Each scene shows the same named points in several views. A view is turned or mirrored, shifted and resized as a whole, has a little noise and may leave points out.

Scene 1
View 1
q_553: -22  25  5  -11  -23  33  -8  -5  -12  -14  -49  -15  9  -37  6  0  -5  0  -6  -3  -31  6  20  -20  -1  -3  22
q_617: -24  -1  10  -10  -11  18  11  -7  -7  -17  -15  -3  19  -31  8  2  -18  3  10  1  -23  5  32  -8  -9  -6  13
q_884: -5  19  8  -11  -18  3  20  -14  -21  -12  -6  4  -1  -23  11  -10  4  -11  -26  -12  -43  -7  28  -1  -16  1  20
q_855: -21  -36  7  -14  1  4  21  -10  -6  -25  26  10  25  -18  -7  -3  -9  23  44  13  -25  -15  26  8  -8  7  -13
q_822: -39  7  9  -14  -13  43  -8  -12  0  -25  -49  -15  29  -42  11  5  -20  -3  21  5  -18  11  27  -27  3  -10  19
q_466: -22  -1  4  -20  -8  6  21  -9  -14  -29  -16  1  12  -15  9  -6  -16  8  -11  -10  -21  15  23  -4  -6  -2  10
q_796: -25  24  8  -18  -12  24  15  -18  -17  -27  -38  -9  7  -17  20  -11  -2  -1  -15  -10  -28  12  13  -20  -6  -3  22
q_188: -5  13  -1  -23  -21  11  7  -16  -26  -19  -13  2  -8  -18  -9  -16  18  12  -9  -3  -54  -17  8  -2  -5  16  3
q_338: -11  18  11  -5  -11  17  5  -4  -11  -4  -26  -11  11  -30  17  -1  13  7  7  6  -41  -9  15  -13  -3  8  18
q_863: -14  11  10  -12  -2  26  5  -17  -11  -13  -21  -12  12  -21  13  -10  22  16  33  15  -46  -21  1  -20  0  15  9
q_671: -10  2  9  -12  -15  -3  38  -32  -21  -25  30  17  1  -16  3  -18  -6  -16  -16  -11  -42  -18  37  2  -30  -3  10
q_579: -10  11  -8  -28  -34  26  -33  9  -22  -8  -56  -14  -3  -43  -29  -1  18  24  4  6  -57  -14  8  -1  18  21  -2
q_905: -18  -29  8  -10  -4  -14  47  -21  -12  -35  51  25  13  -4  -5  -12  -27  10  9  -7  -15  -1  38  10  -29  -6  -5
q_376: -33  28  12  5  -3  37  20  -13  -1  -29  -25  -15  12  -11  22  -2  -30  17  16  -5  2  30  7  -42  -23  -19  29
q_584: -16  -19  7  -16  -21  15  -4  -8  -6  -9  0  4  25  -52  -12  3  0  -7  28  15  -48  -30  44  7  -1  5  1
q_926: -43  -15  2  -31  -7  27  27  -35  -11  -54  -7  8  22  -8  0  -17  -29  4  7  -9  -13  11  24  -16  -11  -11  3
q_469: -19  20  2  -15  -17  31  6  -21  -17  -24  -23  -6  3  -20  -1  -12  1  10  8  0  -37  -6  6  -23  -11  3  12
q_661: -30  -14  0  -19  -25  13  13  -6  -14  -35  -4  7  12  -26  -19  0  -39  6  -8  -13  -12  18  37  3  -15  -13  3
q_832: -27  -1  9  4  -6  23  17  -5  -2  -24  2  -4  14  -16  -1  2  -31  27  30  3  -2  14  21  -19  -24  -13  10
View 2
q_905: 14  7  -38  23  -47  5  14  17  38  -19  -7  -2  4  14  -38  -13  -10  -31  -19  42  12  3  56  26  -17  12  -21
q_469: -25  -6  -6  4  4  20  -13  0  -34  -14  26  -8  -22  1  -9  -7  14  12  18  -3  -1  -5  -6  -2  -21  31  -14
q_579: -40  -44  7  3  53  0  0  2  -88  17  15  -15  -11  9  -32  -16  25  -2  36  -46  -26  9  11  -12  -9  25  -9
q_832: -25  12  7  7  -32  26  -17  31  12  -24  26  25  -2  -3  -13  -9  10  -2  -3  -7  -11  3  19  35  -17  4  -16
q_661: -23  -19  -5  32  -10  -7  8  2  -1  -35  21  5  -1  9  -16  -11  19  -35  -20  -7  10  9  37  41  -14  21  -1
q_188: -9  -18  -21  6  14  -3  10  -7  -47  6  8  -26  -24  11  -28  -13  9  6  20  2  -3  -8  14  -18  -18  33  -22
q_338: -21  -9  -10  -32  -7  18  7  15  -38  -7  22  -19  -25  4  -18  -5  12  3  21  -19  -11  4  -15  -8  -8  15  -9
q_466: -15  1  -7  5  -15  -5  13  -6  -16  -30  28  -16  -5  2  -17  -13  6  -27  -13  -1  3  -5  9  19  -11  18  -12
q_822: -46  -10  8  -7  0  34  -27  12  -30  -44  42  -1  -2  -3  4  -2  20  -21  16  -36  -6  20  -30  31  -10  20  16
q_617: -22  -11  -9  -10  -19  15  1  19  -11  -28  23  -7  -8  4  -14  -6  14  -21  3  -14  -2  14  4  21  -7  12  2
q_926: -19  7  -11  36  -17  16  -28  -10  3  -47  25  -5  9  3  -11  -8  -2  -31  -5  20  13  1  7  36  -24  35  -5
q_671: 9  -16  -45  1  -25  3  26  1  2  -19  7  -28  -34  16  -19  -3  10  -6  -3  27  26  2  26  -5  -18  30  -12
q_855: -4  -1  -22  8  -23  27  -15  33  7  0  -13  2  24  8  -51  -16  -17  -33  19  17  -17  17  36  22  -13  6  -15
q_863: -17  0  -11  -19  0  33  -20  17  -41  3  10  -15  -10  3  -27  -7  -2  8  42  -4  -19  2  -18  -16  -16  20  -15
q_884: -3  -22  -28  -18  -13  -12  42  -5  -25  -20  22  -35  -46  12  -10  -6  24  -4  -11  -3  21  -5  7  -10  -10  23  -7
View 3
q_905: -1  0  -8  6  -33  8  -31  18  -4  -13  -13  -22  6  4  26  -15  1  2  -16  22  1  1  -7  29  -2  -15  10
q_855: -8  -21  -3  -5  -8  -4  -25  13  7  -13  -20  -19  7  14  0  -12  0  3  -11  7  18  -7  -13  19  -8  -4  -2
q_466: -11  19  -10  8  -12  11  4  9  2  4  -13  -7  -10  12  12  -7  4  -17  -9  4  -5  -12  -15  -1  -8  5  -3
q_796: -4  31  -16  5  2  10  14  10  8  17  -13  8  -19  4  5  7  6  -21  4  -5  -10  -16  -13  -10  -8  6  -10
q_579: -21  -1  -12  1  32  -7  27  2  3  6  -16  2  -7  22  -13  19  -1  -1  -10  5  15  -32  -2  -31  -19  51  3
q_926: -9  17  -8  11  -13  0  -9  28  16  -12  -12  -2  -2  12  8  -11  5  -14  -10  12  -6  -23  -22  15  4  -7  -19
q_884: 2  22  -20  2  -8  16  6  7  -6  10  -15  -4  -10  0  15  20  -1  2  1  7  -16  -2  -7  -3  -14  15  7
q_469: -3  16  -15  1  14  -4  5  15  9  10  -14  7  -9  4  2  12  7  -8  3  2  1  -21  -2  -8  -4  10  -8
q_584: -8  -15  -12  -9  2  -1  0  12  7  -16  -20  -12  6  13  -14  15  -2  20  -7  6  -3  -5  -24  8  -10  26  -8
q_661: -17  17  -7  11  -20  0  0  12  6  -10  -2  -15  1  18  13  -11  13  -10  -21  19  -15  -18  -15  4  4  14  -5
q_617: -9  10  -10  -3  -9  0  3  7  11  3  -10  -10  -6  12  -3  0  11  -8  -4  0  -10  -7  -21  2  -4  10  -13
q_822: -14  16  -9  -4  6  -8  17  12  26  3  -8  2  -10  16  -18  1  17  -17  1  -10  -13  -21  -31  -7  3  15  -32
q_376: -4  30  -7  -3  -5  -11  0  7  23  23  1  0  -15  6  2  -10  32  -32  7  -13  -12  -13  -8  -3  11  -12  -26
q_671: 7  17  -19  4  -15  16  -10  17  -7  -1  -16  -4  -4  -4  19  16  -4  9  -2  16  -13  0  -7  13  -8  2  9
q_553: -12  23  -15  -1  9  -1  23  4  12  13  -9  2  -14  12  -8  13  13  -13  1  -5  -14  -18  -15  -17  -5  26  -15
View 4
q_905: -48  -29  -7  7  -22  43  1  17  96  7  26  -47  43  27  -7  -39  10  -30  42  -49  -14  62  -8  -53  -31  -3  45
q_863: -4  46  11  42  13  55  -32  10  14  11  23  -1  13  -17  -10  -8  -5  15  -23  -7  36  54  10  -12  23  -19  15
q_671: -24  -12  -22  11  -10  27  -11  35  49  -2  43  -42  17  41  -31  -30  -10  -2  9  -26  -1  49  12  -1  -15  -11  67
q_796: 0  24  -27  1  38  50  -14  0  18  27  25  -29  -16  17  -37  7  0  18  -8  -14  -16  31  0  15  16  -23  25
q_832: -15  25  6  9  37  65  -8  -4  59  23  -21  -29  36  28  6  -11  38  -17  8  -35  -10  38  -15  -41  9  -19  17
q_338: -1  36  -6  30  32  43  -21  9  23  16  15  -23  26  2  -29  -1  -13  14  -28  0  22  45  1  3  31  -20  38
q_855: -36  16  21  32  -13  48  -17  10  74  18  17  -23  49  -7  5  -37  -3  -16  14  -38  14  57  -4  -78  0  1  18
q_466: -21  -1  -15  -2  18  38  -5  -2  50  28  33  -41  11  10  -33  -6  -17  2  9  -22  -20  39  -7  -19  6  -7  35
q_553: 13  42  -5  0  59  35  -24  5  5  38  9  -29  2  32  -33  7  -11  26  -31  -10  -4  20  0  -1  36  -15  31
q_469: -5  31  4  7  21  45  -23  8  5  19  19  -12  -3  21  -12  -6  5  15  -10  -16  9  38  9  -3  13  -21  24
q_188: -21  4  13  -1  4  19  -25  7  -2  15  48  -12  9  10  -19  -14  -32  12  -13  -4  23  42  14  -1  2  -9  39
q_617: -5  31  -8  17  34  42  -15  13  54  29  5  -38  23  25  -24  -10  -1  7  -6  -28  -7  33  -7  -29  23  -10  33
q_376: 7  33  -23  8  63  89  -6  -13  38  23  -26  -31  0  34  -13  13  59  -1  3  -28  -26  32  -15  4  15  -37  9
q_822: 19  71  -8  19  61  56  -28  9  31  46  -8  -28  -3  24  -29  0  11  31  -17  -33  -19  13  -4  -35  45  -13  6
q_926: -19  19  -15  -2  9  56  -16  9  53  37  22  -32  -20  25  -15  -20  20  8  31  -55  -41  31  1  -52  -7  -9  6
q_884: -14  -2  -23  3  17  22  -10  16  31  9  37  -42  16  33  -41  -9  -22  9  -12  -7  4  41  5  17  7  -14  66
q_584: -6  48  21  38  8  15  -35  42  51  24  21  -30  45  20  -20  -39  -33  16  -21  -30  23  36  7  -63  29  7  46
View 5
q_188: -23  -7  -3  -6  8  31  25  -12  20  -30  7  11  6  -14  -28  3  -12  10  -15  -10  -48  -19  5  28  -4  -3  33
q_338: -2  -7  5  1  -22  11  25  -5  9  -20  -25  -24  -24  -25  1  3  -6  6  -1  -18  -39  -9  10  29  -15  -10  56
q_926: -13  -12  -45  -14  -6  43  20  22  26  -50  8  -46  17  11  13  84  16  21  -14  19  -20  -53  -1  53  -12  -44  58
q_466: -15  5  -27  -13  -22  22  29  18  16  -26  2  -20  18  -3  9  47  -2  15  -12  10  -26  -26  12  13  -22  -37  61
q_617: -8  -5  -28  -3  -33  12  16  7  3  -22  -10  -37  0  -13  24  45  8  6  2  2  -10  -11  15  26  -22  -42  52
q_661: -27  -7  -48  -11  -21  21  11  11  6  -36  21  -18  28  -2  14  73  11  1  -3  21  6  -19  15  24  -16  -58  31
q_579: -24  -29  -27  43  -4  43  7  -48  6  1  -28  4  17  -12  -35  -13  5  5  -11  -32  -43  35  15  30  -12  6  3
q_863: -6  -24  13  -2  -12  36  21  -9  12  -33  -34  -33  -32  -13  -8  0  2  14  -14  -20  -57  -16  3  64  -15  1  49
q_584: 17  -31  2  -25  -2  12  -17  -32  13  -14  -12  -15  -22  -8  13  26  2  -9  -14  -11  -20  -3  14  60  4  -54  1
q_376: -36  -1  -27  24  -55  21  45  39  -3  -57  -20  -71  -16  -25  27  55  23  19  27  10  -10  -29  1  41  -33  -11  93
q_796: -13  10  -30  15  -16  20  41  5  22  -24  -13  -36  5  -20  1  32  2  18  7  -12  -30  -34  3  12  -15  -3  85
q_884: -8  16  -1  -21  -4  -1  34  3  24  -22  16  4  -3  -29  -5  19  -18  0  0  -4  -22  -31  7  4  -1  -22  60
q_469: -25  -14  -14  13  -7  30  30  -3  16  -41  -9  -28  -7  -22  -11  22  8  14  3  -9  -32  -27  -1  44  -8  1  55
q_553: -10  -4  -35  35  -23  12  22  -18  10  -13  -23  -34  -1  -30  0  24  9  8  18  -21  -12  -3  8  17  -14  -4  61
q_671: -6  12  4  -48  9  1  26  11  30  -38  34  7  -5  -22  0  35  -20  -1  -7  13  -20  -54  6  22  10  -39  48
q_855: -8  -32  12  -57  -21  39  0  16  -1  -48  -2  -25  -12  18  21  43  3  4  -40  24  -45  -17  16  78  -23  -66  13
q_832: -36  -18  -10  -11  -49  24  22  33  -13  -62  -7  -49  -13  -10  27  56  20  7  6  22  -11  -17  11  57  -31  -45  45
q_822: 2  -21  -46  34  -30  22  9  -12  11  -19  -40  -72  -8  -16  25  52  27  13  15  -19  -9  -10  8  44  -16  -21  63

In a view up to two points have been moved. Name them for each view, in the order of its rows, or write -.
view 1: q_671
view 2: q_884
view 3: q_926
view 4: q_466
view 5: q_617
